Each scene shows the same named points in several views. A view is turned or mirrored, shifted and resized as a whole, has a little noise and may leave points out.

Scene 1
View 1
pov: [-19   3 -10   1   5  15   7   6   3 -11   5 -16  -5   0  -8  -1   8 -16
 -15  -9]
fer: [-18   6 -22  15   7  18  18  -2  20   3   2  -8 -12  -2  -6  -5  -7  -9
 -16  -2]
fub: [ 13   2 -29  19 -16  13 -16  -9  43  18  23 -12 -13   9   5  -6 -11  37
   8   2]
divi: [-16   8 -18  17   8  13  14   2  20   2   6  -4 -10  -4  -5  -3  -7  -9
 -16   0]
raso: [-37   9  -2   5  27   5  28  21 -12 -22  -3  -1  -1 -16 -10   2  10 -50
 -33 -10]
Did: [-33   7 -13   7  20  16  28   8   0 -11  -5  -8  -8 -10 -12  -3   1 -39
 -28  -7]
ledat: [ -9   3 -16   6   0  12   2   5  15  -3  11 -11  -9   2  -3  -3   1  -2
 -10  -5]
gete: [-16   1 -13   2   1  13   6   6   6  -8   7 -17  -5  -1  -8  -2   8 -13
 -15  -9]
Gudo: [-26   2 -14   4   7  21  18   5   6  -9  -1 -17  -9  -2 -13  -3   7 -25
 -22  -7]
Ruper: [-13   6  -8   6  11  -2   2  15   2 -10  10   2  -2  -8   0   3   5 -14
 -16  -9]
ladev: [-27  23 -18  39  43 -13  33  13  13   2  -2  42  -9 -24   2   3 -21 -37
 -33   4]
Napod: [-46   7  -9   7  26  20  39   9  -9 -18 -13  -9  -6 -15 -17  -1   5 -56
 -38  -9]
View 2
pov: [ -7 -14  -3  -5  16  14  11  -5   6  -9  -7 -14  -3 -11  26 -10  -5   9
  -9  14]
Napod: [ -9 -41  -3 -18  35  34  15 -20  10 -24  26 -15  -8 -12  46 -15 -21 -10
 -32  22]
fer: [ -4  -8  -3  -9   5  12   2  -9  15 -12  11  -9 -13  -8  10  -6   6  -5
  -7  12]
Gudo: [-11 -19  -4  -7  20  14  10 -12   9 -14   6 -17  -6 -10  27  -9  -2   0
 -16  16]
ladev: [ 22 -22   8 -44  12  39  -5 -13  18 -34  38  24 -46  -9  12 -11 -28 -14
  -4  22]
fub: [ -3  28  -3   6 -21 -12  -6   8  13   3 -16  -4 -15  -8 -20   0  30   9
  22  -1]
Ruper: [ -1 -15   1 -12  18  22   9  -8   8 -14  -1  -6 -13 -15  27 -13 -17   8
  -7  18]
Did: [ -5 -27  -4 -17  23  26   9 -17  11 -21  19 -10 -14 -11  33 -11 -14  -5
 -21  18]
raso: [ -1 -35   2 -19  34  36  15 -14   6 -25  15  -7 -13 -14  46 -15 -32   3
 -21  24]
View 3
pov: [ -1   0  -6  -2   4  -9  -7 -11   2   1   5  16   4   0 -28  -1 -10   9
   7  10]
fub: [ 25   8  -5  15   7 -35  15   0  -7  -1   0  -6   9   2 -16   3 -17 -17
 -23   3]
Ruper: [ -3   3  -8   3  -2  -5   3  -1   3   3   4  11  -5   8 -23  -7 -16   3
   8  16]
Napod: [ -7  -7  -3  -7  -7  12 -32  -3   5   7   3  33   8  -7 -29   2  -7  18
  25   8]
raso: [-15  -5  -6  -9  -9  17 -18  -1   8   7   7  27  -6   3 -28  -8 -13  18
  30  21]
divi: [ 12   0  -4   6  -6  -8 -11   5  -1   3   1  13   6  -1 -18   3 -13  -2
   5   6]
Gudo: [ -1  -2  -5  -2   2  -4 -16  -8   2   3   4  22   8  -3 -29   3  -9  12
  11   7]
ledat: [  8   3  -7   3   3 -16  -1  -5   0   1   3   9   7   1 -26   2 -12   0
  -1   7]
gete: [  0   4  -8  -1   4 -10  -3 -12   1   1   5  13   4   1 -28   0 -10   7
   3   9]
Did: [ -4  -4  -4  -4  -9   9 -23   1   3   5   3  25   3  -3 -27  -1 -12  11
  21  11]
fer: [ 13  -1  -2   4  -3  -8 -14   2   0   3  -1  14   9  -5 -22   6 -12  -1
   3   3]
View 4
divi: [  3 -14   6   8  -9   2 -14 -16  -7   0  -5  13 -11  -6  -1  -9   1 -27
  -1  -2]
ledat: [  0 -11   3   4  -5   2 -18 -10  -9  12 -21   4 -24   4   3   3   1 -28
   3   3]
Ruper: [ -1 -16   4   3  14  -9 -30  -2  -9  -3 -20  19 -15 -10   3   6  15 -33
  -1  10]
Did: [ 19 -13   6   3  10   6 -17 -17  -6   8   3  13  10 -14  -5 -12  14 -11
   5   8]
Napod: [ 35 -16   6  -1  38   2 -21 -15  -1   2  13  20  36 -33 -10 -12  33   0
   4  18]
raso: [ 26 -18   6  -2  41  -5 -33  -3  -3  -5  -2  28  24 -30  -5  -1  35 -13
   3  22]
pov: [ 10 -10   2  -3  11   3 -22  -9  -6  16 -19   6 -11  -5  -2   2  12 -16
   6  12]
fub: [-25 -12   2  15 -49   3  -8 -15 -18  14 -29 -10 -60  28  10  -2 -30 -48
  -3 -20]
gete: [  6 -12   1  -1   7   2 -21  -9  -8  17 -21   4 -14  -1   0   4  13 -18
   7   8]
ladev: [  5 -27  15  23   6 -17 -25 -14  -6 -49  26  57  22 -39   0 -24  15 -48
 -15  -3]

Which points are out of place in each view (at most two, in the order of its rows)? Write - if all are in place.
view 1 -> -
view 2 -> Ruper
view 3 -> fub, Napod
view 4 -> Did
